Points on a hilly landscape, in no order, each with its height.
From any point a climber steps to the highest of the 2 points nearest to it. It stops when none of these is higher. Distance is the straight distance between rows; heights are no part of it.
z_123: [190 103 137 112 103 138 130 117 140 146  95 169 139 135 122 156 140 100
 139 142 133  64 114 112 115 138 104 160  95 110 136 136 133 147 145  90
 162 148 124 102 153]  (h 169)
z_828: [111 142 165  95 184 146 169 143 140  95  90 123  92 113 120 161 145  76
 137 155 115 121 124 101 105 170 144 148 109 147 135 114 151 122 114 166
 185 166 176 163 104]  (h 512)
z_890: [184 100 142  94 179 154 120 118 105 132 136 112 144 112 117 102  68 105
 159 158 112 146 133  81 161 100 129 103 197 167 130 113 150 108  46 122
 150 119 134 138 117]  (h 412)
z_606: [117  95 153 118 111 177 146 131 142 146 109 118 157 125 124  99 136 120
 130  99 165 152  63 128 122 130 112 109 103 177 129 153 137 142 147  99
 141 136  97 138 102]  (h 148)
z_40: [162  99 116 135  96 108  96  95 149 131 118 154 131 175 154 148 143 129
 117  55 120  40  78 139 125 153  74 192 119 116 111 153 147 150 140 117
 131 111 144 124 178]  (h 230)
z_682: [156 110 153 161 135 155 136 137 145 165 141 129 171 101 180  92 140 163
 157  96 184 191 111 142 166  68 103  70 150 164 102 139 124 111 119 127
  88  87  90 117 109]  (h 72)
z_851: [193 109 104 136 107 119  69  97 150 136 133 185 118 139 145 123  96 134
 129  92  96  64 143 139 172 106  65 146 115 127 134 149 133 158 110 114
 142 122 132  81 208]  (h 192)
z_18: [ 91 133 178 135 162 167 148 135 140  97 130 146 111 163  91  89  96  76
  72 156 147 160 171 166 145 115 157  65  99 159 108 154 151 142 162  97
 151 174 123 136 149]  (h 427)
z_852: [120 100 115 102 120 122 104 138 148 112 160 222  82  96 143  82 162 151
 157 115 117 169 127 109 135 107  71 118 103 133 136 102 131 141 106 165
 134 103 159 126 103]  (h 563)
z_100: [149 144 100 138 117 102 156 109 150 134 142 144 103  75 183 148 133 131
 136 161 134 140 157 131 157 157 128 133  99 167 141 104 158  71 112 167
 145 128 148 136 139]  (h 409)
z_934: [114 139 119 100 157 136 126 141 102 122 156 115 112 128  98 104  99 137
 116 167  93 171 154 105 134 101 139  95 167 119 128 104 135 133  83 130
 107 114 146 139  99]  (h 478)
z_928: [118 118 130  84 127 141  99  97 145 129 158 153  93 110 125  77  95 151
 122  41 108 140  78 100 152  74  75 107 187 164 139 132 163 131  90 160
 111  64 158 152 113]  (h 555)
z_752: [105 100 112 151  80 111  90 154 163 108 112 141 106 138 142 115 181 129
 162  67 110 108  99 175  92 196  79 205  62 135 113 159 130 183 178 146
 113 146 113 116 155]  (h 459)
z_427: [ 98 180 191 139 165 139 196 118 124  81  93 122 123 126 155 141 130  73
  79 138 160 125 167 152 142 124 206 106  97 135 116 138 143  89 159 130
 148 163 124 163 119]  (h 243)
z_276: [106 104 133 127 154 128  85 157 132 115 127  99 154 189 125 125 146 123
 123 114 166  84  91 139  80 167 126 159 125  72  97 159 121 182 180 141
 139 101 130 149 132]  (h 139)
z_416: [119 145 124 173 117 120 175 136 142 139 119  88 155  58 186 122 161 161
 158 104 168 189 141 159 153 128 135 110 120 168 131 142 122  85 113 132
 120 140  88 122 115]  (h 101)
z_357: [143 135 118 190 105 145 155 101 168 144 126  94 143  63 201 123 130 148
 167 100 177 161 117 157 166 128 133 114 105 245 134 149 158  52 132 145
 121 129  95 129 127]  (h 93)
z_290: [133 117  94 125 171  74 128 175 119  88 150  85 136 130 139 181 159 114
 205 152 130 129 144 125 129 180 124 185 179  90 140 118 103 132  79 154
 143 152 164 112 102]  (h 400)
z_247: [164 105 112 135 109 145 105  88 163 145 130 145 123 121 142  98  87 127
 114  66 130 103 114 147 159 106  85 123 128 180 126 161 166 123 140 106
 148 118 116 107 192]  (h 204)
z_250: [172 102 112 122 132 165  95 129 100 153 195 168 125 150 102  94  65 152
 116 211 109 160 152 109 176  69 132  60 162 149 138 100 148 124  99 114
  83 106 140 104 129]  (h 571)
z_311: [149 140 139 135 120 151 159 112 101 125 109 124 167 158 117 191 112 118
 110 208 164  81 170 136 133 144 193 132  93 106 127  91 112 112 157  95
 133 167 101 109 157]  (h 147)
z_369: [140  91 119 121 171 160  97 139 148 133 175 169 137 134 149  67  85 132
 161  93 132 169 136 142 194 100  47  84 158 142 118 132 153 151 115 134
 110  91 134  97 148]  (h 54)
z_163: [157 122 157  91  98 123 149 107  93 146  59  92 184 102 102 129 153 116
 143  89 147 117  97 116  89 108 139 168 140  96 128 150  82 137 136  61
 148 150  57 127 101]  (h 180)
z_283: [157 130 173  94 171 144 164 133 109 138 122 155 139  93 154 111 157 145
 126 182 136 183 133  67 127  91 164  77 143 116 126  86 111  90  68 157
 127 110 127 157  50]  (h 301)
z_242: [149 117 100  90 146 147  92 121 110 121 159 166  87 112  85 101  74 127
 120 200  66 156 159  80 144  88 133  72 154 151 144  97 142 141  72 132
 121 120 159 120 127]  (h 519)
z_161: [151 144  97 170  95 118  85  73 145 127 141 150 135 209 156 151 136 135
  68  66 116  13  94 155 123 150  98 158 106 104 103 145 141 133 186 138
 114  94 147 119 193]  (h 245)
z_70: [ 98 114  69 142  95 163 117 123 142 136 159 106 134 192  77 168 116 138
 121 157 144  78  75 128 108 175 132 171 114 150 130 132 146 148 195  95
  95 137 140 122 121]  (h 426)
z_984: [ 97 123 131  87 151 132 116 121 127 117 135 142  83 166  90 139 122 125
 110 120 103  92  66  72  86 127 119 155 172 111 137 114 152 147 102 155
 138  79 185 180  86]  (h 254)
z_955: [131 143 150 118 172 141 198 136 152  84  90  93 121  74 150 172 133  74
 177 150 147 140 144 116 137 192 161 155 112 187 141 118 152  92  98 155
 191 191 143 147 107]  (h 482)
z_270: [125 123 144  92 138 135  85 102 130 122 116 129  67 135  80 103  41 107
 105  79  64 111 124 113 139  87  92 132 165 135 133 165 153 175  97 111
 159 122 143 127 184]  (h 458)
z_180: [158 137 178  71 106 138 152  97  76 132  27 111 168  94  88 124 125 102
 105 122 130 119 124  97  85  80 185 122 133  99 120 136  86 131 130  62
 160 172  60 139  98]  (h 196)
z_328: [147 142 141 123 109 130 151 134 104 158 126 161 132  95 132 124 160 162
 109 180 138 174 140 103 120  85 167  85 123 109 132  98 107  98 119 129
  99 116 117 142  72]  (h 327)
z_444: [102 123  99 138 175 108 151 160 130 102 155  38 144 120 138 166 125 127
 187 114 133 146 121 134 145 171 138 170 196 134 148 132 130 109  63 151
 124 135 153 123 101]  (h 372)
z_352: [ 93 152 120 166 146 102 148 148 135 107 141  57 146 114 171 150 147 143
 152  88 139 145 140 161 133 163 123 160 145 113 123 147 117 109 106 150
 113 121 122 131 131]  (h 347)
z_375: [164 106  99 145 147 156  99 148 115 146 186 136 162 163 104 112  68 138
 127 177 109 143 167 135 197 100 119  76 166 122 127 135 124 148 110  81
  85 133 121  69 169]  (h 633)
z_899: [153 125 110 146 103  81  80 121 105 124 100 115 142 164 112 153 135 129
 138 124 121  54 170 149  98 137 132 176 125  45 127 145  71 164 153  94
 129 150 100  89 180]  (h 198)
z_438: [120 106 132 140 184 173 129 173 129 127 175 133 146 195 116 108  84 105
 111 183 126 134 178 125 169 130 114  74 147  96 109 124 137 162 122 102
 125 129 156 105 167]  (h 703)
z_544: [125 123 135 136  93 100 105 127 148 117  87 177 112 167 154 143 189 103
 117  97 120  39 105 143  66 184 115 203  54  94 101 145 146 151 201 169
 135 123 140 144 158]  (h 284)
z_71: [ 62 129 101 158  98 121  94 158 157 110 113 100 105 164  96 124 138 106
 132 114 107 109 118 174  74 190 114 190  71 136 117 170 135 176 214 132
 107 167 115 116 156]  (h 488)
z_942: [103 152 109  99 126  67 106 147  96 104  92 129  91 121 126 146 180 130
 111 165 119 133 175 122  74 148 194 150 131  59 125  99  80 137 153 166
 135 121 151 142 121]  (h 348)
z_562: [117 132 177 138 135 108 151 133 118 115 109 138 140  79 198 109 194 163
 150  35 157 164 101 144 123 111 107 111 113 102 134 140 101 112  97 179
 113  87 105 147  98]  (h 617)
z_10: [195 104 109 115  83 122  92 115 138 146 126 222 107 120 152 126 128 131
 122 133 119  87 131 120 143 100  83 123  93 115 135 117 129 143 125 119
 150 120 139 103 160]  (h 182)
z_118: [137 107 114 126 144 108  97 162 126 127 155 172 133 162 147 122 138 129
 143 128 106 111 143 131 137 123  75 130 142  67 122 130 121 157 119 135
 122  99 148 106 147]  (h 466)
z_545: [188  77  96 132  81 175  93 126 117 167 154 169 155 119  88  97 108 139
 156 195 147 164 123 108 137  95 120  79 135 184 139 108 116 119 123  87
 123 145 105  94 116]  (h 162)
z_848: [ 76  98 142 104 183 164 125 163 135 118 145  78 142 156  66  80  83 103
 130 100 118 181 111 118 138 133  93 108 163 158 128 162 131 180  99  98
 147 151 118 126 125]  (h 335)
z_89: [200 153 137 156 146 136 151  75 143 152 141 148 152 132 202 153  94 116
 103 122 151  68 136 131 183 101 129 102 121 137 117 127 170  78 107 137
 153 105 138 135 181]  (h 431)
z_569: [124 115 122 139  84 158  99 112 154 146 114 182  92 107  93  80 106 107
 111 135 117 151 155 151 123 103 102  80  67 194 124 144 142 139 187  99
 161 160  92 106 168]  (h 497)
z_99: [111 118 112 159 103 153 125 135 153 136 130 122 123  89 103  90 102 114
 133 142 139 191 164 155 150 128 126  84  99 209 131 141 142 118 156  93
 145 177  86 108 149]  (h 522)
z_877: [105 159 110 125 122  71 116 149  68 114 110  85 134  92 127 125 170 159
 139 131 101 168 173 132  99 101 171 128 171  61 127 110  62 114 114 133
  88 128 101 118  91]  (h 558)
z_628: [117 177 107 162 109 127 116  75 157 111 135 149  98 181 143 161 105 103
  49  96  97  19 120 160 118 170 128 154  63 134 125 135 164 128 208 148
 130 123 152 133 208]  (h 259)
z_366: [105 127 167 131 125 131 129 141 131 119  89 122 144 149 136 121 151  96
 114  83 140  82 105 148  98 156 119 159  93 114 108 166 136 146 184 114
 140 135 112 139 143]  (h 149)
z_456: [ 57 131  91 144 103 153 105 155 134 117 122  61 139 170  52 135 119 132
 129 127 137 105 109 156  72 190 156 177 112 139 127 158 121 168 215 113
  92 150 112 122 129]  (h 460)
z_568: [119 115 128 109 122 120 122 144 104 130  98 106 134 150  68 156 138 115
 131 145 122  92 112 111  76 146 136 174 139  88 136 136 104 163 148  97
 143 145 119 128 129]  (h 170)
z_564: [188  94 122 140 139 141 149 142 133 133 120 102 194 122 153 154 129 117
 196 141 173 122 112 126 161 157 101 150 142 138 125 144 126 126 101  82
 158 167  97  98 132]  (h 477)
z_615: [ 94 109 137 121  96 124  80 115 120 136 119 114 147 185  99 113 159 145
  95  74 152  74  53 130  53 133 145 159 145  74 115 153 123 173 183 127
 108  73 121 172 103]  (h 127)
z_61: [147  98 160 114 130 140 149 154 142 133  86 137 158 115 141 119 162  95
 157 112 150 115  98 126 109 154  95 148  85 126 119 154 121 157 146 108
 169 162 100 123 121]  (h 158)
z_292: [179 157 150 115 145 147 162  72 128 134 126 129 119 134 147 164  63 103
  89 161 144  45 121 102 166 131 163 120 127 160 144 102 177  80  95 140
 160 121 155 157 165]  (h 416)
z_462: [160 134 104 124  94  68  67 138  95 114 121 152 110 137 103 149 113 125
 131 143  67  75 167 133 116 103 110 158 143  60 150 129  79 166 106 114
 119 139 126  80 164]  (h 211)
z_408: [147 136 101 130 132  48  69 115 104 103 149 133  94 151 133 145 104 128
 131 103  59  78 167 136 128 125 115 163 167  66 136 126 116 148  89 156
 107 108 150 119 174]  (h 226)
z_228: [142  94 124 151 103 153 127 115 141 155 125  77 174  86 160 116 139 157
 171  41 173 165  49 143 152 111  94 127 159 181 128 170 122 118 107 104
 105 115  87 111  98]  (h 132)
z_819: [129 101 114 128 145 103  87 149 140  96 172 201  95 144 175 102 149 152
 176  80 112 144 140 139 152 127  46 140 133  86 121 103 130 150 103 171
 110  81 165 114 132]  (h 507)
z_185: [133 110 104 169 153 151 116 161 139 139 175 147 175 202 151 125 140 145
 127 150 150 122 139 147 144 135  97 112 115  76  95 143 120 144 174 114
 106 111 140 106 150]  (h 433)
z_170: [189 100 143 121  91 122 123  93 114 158 108 124 178  77 162 118 140 146
 178  65 162 129  57 112 130  90  96 143 177 153 129 153 127 107 104  94
 146 107  75 125  95]  (h 145)
z_554: [147  89 145 122 169 178 129 150 140 137 160 163 154 198 122 125 102 109
 125 179 143 103 114 101 157 141 105 110 133 123 114 118 168 148 116 117
 152 118 171 125 143]  (h 634)
z_796: [153 146 199  92 176 145 187 115  97 133  98 139 141 126 153 130 156 110
 104 172 159 140 131  92 129 102 179  95 128  99 115  84 141  98  97 145
 160 116 148 172  89]  (h 275)
z_376: [104 168  99 120 117  55 103 102 103 112 145 102  84 113 134 122 100 149
 103  80  66 111 145 133 126 108 135 151 182  95 144 132 136 114  85 152
  94  92 146 134 146]  (h 242)
z_257: [146 134 126 113 112  84 137 106 103 118 125  99 132  80 144 166 149 144
 174  65 121 112  75 108 130 128 121 191 191 137 158 133 137  93  42 149
 130 111 123 157  77]  (h 491)
z_241: [ 54 140 154 107 174 129 106 140 113 109 136  61 125 160  98  93 106 117
 101  72 111 132 111 120  99 116 131 116 185  89 113 159 124 156 120 139
 118  82 137 155 137]  (h 396)
z_750: [120 144 104 171  91 126 116 116 164 115 126 180 101 167 173 131 165 126
  90  96 109  57 117 165 104 181  94 169  39 129 113 136 162 137 210 164
 114 126 150 137 181]  (h 271)
z_808: [185  79  95 133  62 158  84 119 144 172 153 214 110 138 117 103 107 142
 130 166 141 122 125 120 143 101  92  86  96 174 130 106 136 130 160 101
 126 119 133  92 146]  (h 172)
z_534: [138 141  99 146  90 109 165 114 144 131 128 124 110  49 160 156 162 155
 173 143 147 157 118 112 129 154 141 153 120 187 159 105 136  64  97 162
 126 129 130 136  79]  (h 437)
z_137: [132 151 127 100 112 155 126 107 130 132 132 152  63 140  53 148  54 114
  76 208  79 111 153  98 124 131 167 106  97 166 153  88 141 142 131 129
 145 163 160 128 164]  (h 267)
z_208: [ 64 141 181 108 172 154 155 160 135  82 107 130 103 141  93 104 140  79
  91 136 122 173 161 127 104 120 160  89 108 123 123 145 106 155 159 113
 161 172 128 145 108]  (h 410)
z_211: [ 60 128 155  93 177 134 110 137 130 113 119  97  78 159  69  95  76  93
  87  85  67 135 121 114 104 101 111 120 169 115 113 155 145 187 108 122
 152 113 148 149 149]  (h 425)
z_233: [164 110 128 131  96 124 118  96 167 124 108 172 128 123 186 117 130 123
 136  42 131  86  92 148 154 137  62 165 100 154 116 153 171 134 144 131
 149 113 132 125 163]  (h 216)
z_755: [202  88 122 140 154 149 108 112 117 159 161 123 170 111 151 109  73 121
 183 147 141 150 146 119 192  83 107  90 182 179 116 125 147  99  82 108
 130 106 107  98 151]  (h 379)
z_399: [159 181 112 183 132 115 181 120 145 136 161 130 125 112 195 175 123 148
 115 204 155 138 164 139 180 156 170 103  86 157 129  75 154  47 126 173
 124 125 147 142 133]  (h 385)
z_138: [127 106 112 114 136 140 108 116 152 121 165 160  95  83 136  93 127 144
 168  98 125 169  95 107 149 114  74 120 151 176 143 110 148 116  79 164
 130  94 156 136 100]  (h 627)
z_314: [139 118  73 161  88 146 119 110 122 164 213 116 144 191  91 181  86 175
 111 198 147 110  98 134 172 129 156 120 157 158 145  84 143 104 153 103
  56 138 138 113 105]  (h 407)
z_449: [181 115 131 145  88 117 141 105 102 164 102  93 201 109 140 131 153 155
 151  87 168 120  89 133 139  98 128 150 162 118 133 157 107 115 128  60
 110 135  53 109 117]  (h 161)
z_939: [ 76 111 129 135 118 159 110 153 174 129 132 165  90 141  87  83 110 111
 117 124 113 164 140 148 123 132  74  96  80 158 122 155 149 182 171 106
 144 161 127 114 150]  (h 475)
z_47: [123 108 108 163 136 135 106 163 115 143 194 126 162 206 127 150 147 159
 142 179 143 126 113 133 130 122 144 114 159  82 122 107 126 131 152 126
  75 101 135 128  92]  (h 401)
z_122: [128 141 118  96 103 111 110 134  80 109  73  94 131 128  55 181 122 118
 135 184 119  98 187 129  88 136 202 164 128  78 130 111  48 162 163  90
 138 184  92  85 153]  (h 346)
z_810: [172 112  85 167  57 140 143 117 159 159 132 160 147 108 162 148 153 149
 144 157 163 109 110 146 132 165 113 147  64 183 139 124 141  96 186 107
 120 151 105 108 128]  (h 310)
z_490: [ 72 111 135  83 162 147 114 151 150 108 121  92 101 115  42  91  90  98
 131 107  66 201 110  89 104 132 100 131 152 164 132 145  99 189 101 103
 161 175 122 128 110]  (h 316)
z_150: [100 155 180 146 141 146 166 132 138 135 117 160 128 139 198 125 177 131
  95 102 168 111 112 142 125 120 135 115  80 105 110 124 149  98 154 162
 134  83 141 168 115]  (h 496)
z_927: [147  83 114 133  70 161 112 128 136 171 147 155 164 114 118 101 155 161
 155 137 171 174  78 123 123 106 109 106 129 179 134 130 118 128 147  89
 109 128  94 112  79]  (h 151)
z_459: [ 50  95 119  95 149 176 126 159 148 108 145 108 117 134  42 105 127 131
 135 119 100 193  83  83  76 155 122 117 132 160 149 148  86 165  99 139
 121 149 141 147  64]  (h 295)
z_156: [171 178 118 130  87 109 147  87 102 139  93 138 140 109 138 168 110 129
  90 158 135  71 162 131 142 114 173 125  92 102 146 111 107  98 139 100
 132 146 100 108 166]  (h 137)
z_319: [116 107 141 161 164 150 129 153 153 136 155 122 164 118 186  80 131 146
 154  56 163 190 115 168 191 103  60  81 137 141 107 154 137 137 122 140
 102  92  97  96 143]  (h 63)
z_373: [ 74 109 158 130 150 191 120 144 170 112 145 148  98 173  69  62  71  83
  86 124 130 145 117 142 147 113 114  81  97 197 120 160 181 170 165  95
 153 155 139 134 136]  (h 451)
z_850: [109 173 165 110 165 122 200 120 101 110 102  97 126 119 142 156 141 112
 103 168 146 143 172 123 131 120 212 112 147 103 130 102 124  81 117 155
 133 137 148 168 107]  (h 257)
z_394: [130 124 130  86 134  96  98 130 109 114 100 160  73 148  90 147 140 112
 117 148  81  95 120  82  71 130 129 169 144  67 138 108 114 169 110 152
 154 116 180 157 105]  (h 234)
z_528: [158 172 128 134  78  78 137  91 119 131  80 141 116  63 153 140 134 116
 107 107 104 101 174 151 124 119 147 135  89 132 145 130 126  96 135 128
 146 148  99 122 174]  (h 129)
z_413: [151  92 104 139 181 173 121 157 162 125 171 104 163 184 128 125  75 110
 150 130 136 119 115 130 194 149  72 126 157 158 110 147 169 154 117 107
 135 124 157 100 149]  (h 570)
z_315: [137  99 124 122 183  87  89 182 114  89 145 134 133 143 151 142 159 124
 189 145 113 137 174 127 127 163  90 158 161  50 114 122 100 158  90 156
 137 129 159 105 129]  (h 428)
z_895: [ 95 187 136 155 161  88 181 131 122 120 146  61 110  83 170 162 152 165
 133 130 126 168 163 140 157 121 185 109 152 124 130 100 123  57  83 189
  94 111 147 145  92]  (h 304)
z_548: [119 126 104 132  93 135 107 155 149 140 165 203  91 143 115 110 135 140
 102 170 105 141 166 130 126 127 101  94  80 111 133 115 130 148 155 133
 111 116 158 105 141]  (h 297)
z_182: [116 144 133  85 132 106 120 150  93 105  73 122 108 142  80 155 159  99
 109 193 113 124 194 118  67 133 195 139 117  52 125  97  60 168 179 133
 152 163 134 116 138]  (h 366)
z_512: [134 150 142 154 107  96 157 122 107 143  94 103 154  53 182 107 170 160
 134  90 148 172 156 157 130  86 135 110 119  99 119 145  96  96 119 113
 107 130  66 110 117]  (h 110)
z_393: [175 124 123 111 138 149 140  93 121 152 140 128 128 128 119 134  77 127
 126 167 132 102 115  91 163 113 152 119 162 170 144  97 165  91  84 130
 146 111 140 142 125]  (h 447)
z_359: [105 158 127 127 134  76 125 127 122 119 124 144 102 135 149 141 150 130
  94 132 111  95 154 133  98 158 144 148 110  76 124 113 124 125 135 164
 127  97 164 150 152]  (h 329)
z_587: [161 166 109 128  94  92 165  93 112 130  91 119 131  40 149 167 152 130
 162 162 141 147 150 123 122 148 174 163 118 156 156  99 111  70 105 124
 148 160 105 124 102]  (h 470)
z_121: [156 148 141  75 114  99 123 106 102 127  82 187  60 122  87 177 126 105
  96 189  74  54 122  68  81 130 154 159  97  89 148  94 113 142 120 155
 165 136 173 149 122]  (h 238)
z_690: [143 135  72 160  69 113 109 120 135 162 181 124 143 140 117 161 125 177
 125 140 123 128  97 137 145 103 127 132 164 138 148 120 133 100 135 114
  72 123 125 119 103]  (h 452)
z_197: [100 175  83 146  76  60 129 142  85 123 112  81 126  91 120 148 164 156
 131 152 121 173 193 160 104 131 188 141 130  87 138 110  62 103 159 113
  83 155  87 106 111]  (h 514)
z_148: [144 135 126 125 135 116 146  95 139 126 132 100 125  57 155 114 122 147
 161  67 135 158  97 118 145 115 117 126 166 171 137 132 139  82  57 155
 138 100 122 148 105]  (h 554)
z_840: [121  99 127  94 152 158 117 146  97 144 166 124 156 132  85 115 122 138
 144 153 121 181  97  81 127  99 125 115 194 124 137 121  94 141  75 107
  98 134 109 130  65]  (h 429)
z_734: [130 135 136 133  82  57 108 100 112 124  86 157 116 142 159 151 186 129
 105  79 122  47  93 131  72 150 135 200 116  73 122 126 131 124 161 163
 132  86 130 169 135]  (h 303)
z_487: [ 66 159 164 128 140 111 161 129 117 107  93  94 131  77 143 117 179 139
 127  54 126 178 119 141 101 116 151 110 125 112 130 147  88 113 102 162
 122 108 113 154  85]  (h 704)
z_350: [118 133  91 121 111 130 115 142 123 132 164 162  97 159  67 145  97 135
 106 210  99 124 162 110 128 146 139 115 110 125 154  97 123 151 137 124
 113 146 160 107 144]  (h 281)
z_238: [101 104 114 100 122 139  80  96 167 135 144 152  74 126  92  74  73 126
 113  50  88 138  95 121 147 103  62 120 150 174 124 144 177 172 126 126
 132 101 152 132 163]  (h 499)
z_488: [ 69 108 164  93 179 167 131 165 101 114 134  75 153 175  56  85 103 112
 110 145 114 187 125 111 104 116 148  97 173 114 124 130  87 174 111  91
 116 155 117 139  94]  (h 359)
z_541: [102  99 168 101 189 180 159 178 106 121 153  98 174 156  87  99 126 132
 132 170 137 211 114  85 119 116 145  79 167 124 123 114  77 150  81 128
 107 144 108 148  55]  (h 390)
z_930: [ 97 134 138 111 117 121 126 141 131 127 113 172  90 134 115 106 158 121
  98 133 105 131 148 134  88 131 107 109  79  97 118 119 117 157 168 137
 138 116 152 142 135]  (h 311)
z_226: [ 43 132 150 125 136 147 118 146 122 121 125  91 132 137 100  76 132 128
  92  56 136 167 114 151 102 115 114  95 137 118 121 171 112 163 143 122
 114 103 104 144 118]  (h 371)
z_73: [138 138 113 131  97 114 133 112 129 161 135 134 129 100 143 130 134 154
 126 109 134 133 109 134 137 104 124 133 145 153 138 127 148  96 115 123
 112  99 118 139 113]  (h 498)
z_447: [ 51 121 126 106 154 143 129 152 145 112 149 111 103 151  69 117 127 129
 119 120 111 139  98 108  99 157 128 136 127 143 140 135 131 154 117 151
 121 109 172 159  98]  (h 276)
z_624: [104 106 146 108 175 154 150 176 154 100 120 141  99 132 143 153 151  93
 162 146 137 111  94 116 109 197 100 165  67 140 119 121 154 161 143 169
 164 146 178 147 109]  (h 479)
z_909: [143 146 204 110 110 152 181 103  85 148  53 136 172 110 130 123 161 107
  87 134 173 120 117 117 100  86 185 107  96 101 113 123 115 112 160  78
 134 136  67 160  87]  (h 215)
z_380: [135 170 162 165 149 140 168 101 144 136 138 124 142 154 201 143 134 125
  78 108 157  98 122 150 169 114 137 100 100 137 107 129 174  71 151 152
 131  99 138 164 151]  (h 464)
z_640: [153 144 149 173 126 145 149  92 150 170 143  89 160  92 168 116 113 158
 128  94 183 164  95 146 180  76 151  82 156 206 112 130 168  64 125 128
 110 108 102 135 118]  (h 83)
z_411: [ 93 119  97 140 141 148 136 131 127 137 199  92 136 181  86 153 104 157
 132 174 134 127  97 119 138 133 153 126 169 148 144  99 154 112 124 141
  75 104 167 138  87]  (h 367)
z_506: [ 77 147 109 153  96 144 161 156 143 128 117  94 136  94 101 113 149 135
 122 147 133 189 157 170 124 153 147 111 106 156 137 147 107 120 164 104
 109 167  97 115 116]  (h 553)
z_990: [ 93 154 153  94 160 120 155 148  97 114  89  91 142 101 120 112 160 121
 110 117 113 189 159 121  98 104 163 104 156  85 120 129  71 123 115 123
 137 137 108 145  97]  (h 622)
z_346: [134 163 124  99 133 114 180  98 127 110  91  87 109  54 119 158 117 107
 151 158 130 154 146 101 123 153 188 151 137 204 153  94 143  66  88 145
 169 177 132 157  93]  (h 504)
z_525: [139  81 119 142 136 135 115 173 167 107 114 156 117 144 173 133 162 118
 193 112 129 115 122 146 130 203  58 191  57 142 110 154 136 172 157 138
 151 165 142 101 154]  (h 430)
z_570: [185 134 101 180  77 139 143  95 150 174 146 160 159 115 185 135 133 154
 111 154 163 124 133 153 172 110 124 100  97 149 117 125 133  81 165 111
 113 126 105 105 152]  (h 328)
z_72: [ 75 167 132 177 180 103 158 128 140 116 163  82 117 125 187 140 129 147
 115 101 131 153 150 164 157 128 136 111 130 118 119 126 150  83 108 188
 104  88 160 149 140]  (h 326)
z_647: [211 131  98 167 122 114 126 105 121 148 140 102 192 105 174 162 110 145
 167 122 149 113 146 144 190 117 113 141 162 135 130 142 128  92  94  97
 126 144 101  85 162]  (h 432)
z_733: [109 119 165  81 165 141 133 166 101 108  95 128 116 160  70 122 139  89
 107 196 107 159 172 108  91 123 169  93 129  78 111 104  82 179 142 108
 159 166 140 127 118]  (h 387)
z_177: [132 130 138 104 122 149 151 128  91 129  99 123 148 154  76 167 121 114
 129 197 148 110 133 100 100 138 174 148 117 114 139  97 108 135 141  87
 143 164 116 131 114]  (h 157)
z_296: [133 178 140  93 110 117 140  94 119 132 106 145  69 130  85 168  81 107
  70 164  85  61 134 101 102 138 168 140 113 131 149 106 148 133 142 137
 143 131 159 145 157]  (h 253)
z_991: [211 101 111 170 122 154 135 108 140 169 171 148 169 130 171 124  93 150
 161 192 167 148 141 139 191 105 124  77 132 181 119 111 143  81 122 113
 125 122 121  94 146]  (h 352)
z_103: [118 151 165 136 124  85 140 110 126 134 122 135 135 124 208 122 172 156
 113  53 145 108 113 156 131 115 117 139 120  85 105 132 135 105 114 178
 112  71 128 147 128]  (h 549)
z_51: [ 80 163 109 135 145 100 148 123 121 119 163  85  82  82 137 142 144 174
 144 107  93 175 129 113 135 123 162 120 174 145 159 108 127  80  62 192
  84  95 149 154  74]  (h 282)
z_629: [ 46 161  93 151  96  99 132 156 118 113 102  58 134 104  91 128 165 141
 135 120 132 179 175 184  81 173 175 146 121 118 130 148  69 133 177 112
  98 165  87 106 128]  (h 520)
z_603: [138 103 136 125 170 127 121 158 165 117 130 165 106 163 136 148 139  98
 151 153 107  86 135 128 119 183  79 176  82  94 122 135 146 169 146 142
 171 151 177 117 173]  (h 448)
z_786: [122 127  96 138  90  83  84 127 103 123 102  96 156 155  96 155 154 140
 139 130 157  74 125 143  69 163 166 188 144  66 129 141  95 154 183 108
 112 135  95 127 123]  (h 184)
z_764: [ 74 164 114 128 155  88 127 124 118  98 153  76  99  86 143 106 117 156
 136  51  85 173 135 143 144 107 120 134 194 126 142 137 134 107  60 179
  90  94 141 138 120]  (h 261)
z_478: [128 157 202 120 128 171 174 102 114 121  78 160 140 122 127 108 126  88
  77 163 171 126 147 135 113 107 186  82  70 142 124 122 148 104 165 111
 147 164 105 167 109]  (h 232)
z_667: [169 143 128 128  60  82 107 104 105 153  81 147 136  71 156 101 145 149
 112  82 115 125 163 152 125  83 120 120 111 100 134 150 103 114 132  89
 118 123  76  98 151]  (h 120)
z_715: [158  86 100 144 139 134 116 147 152 131 144 104 168 172 131 151 113 112
 166 111 137  91 105 141 152 166  77 173 138 132 121 159 135 155 130  89
 142 147 132 100 156]  (h 521)
z_479: [132 179 138 155 128 124 177 121 120 156 163 132 120 108 165 150 138 167
 101 196 147 159 146 117 157 102 187  76 114 137 127  79 151  61 118 170
  93 108 138 151  89]  (h 358)
z_229: [111 106 146 102 200  97  99 181 135  91 132 136  92 152 129 131 146  97
 161 143  98 125 153 112 102 172  92 156 131  74 114 124 120 194 114 164
 172 130 188 121 154]  (h 421)

Call two points neighbours if one is among the 2 nearest of the other. Go from one point of each pair to the other, from neighbour to neighbour, staying as high as possible. Name the lowest point that can't be avoided.
z_71, z_315: z_229
z_346, z_828: z_955
z_393, z_506: z_292
z_487, z_438: z_755
z_828, z_71: z_525
z_506, z_487: z_197
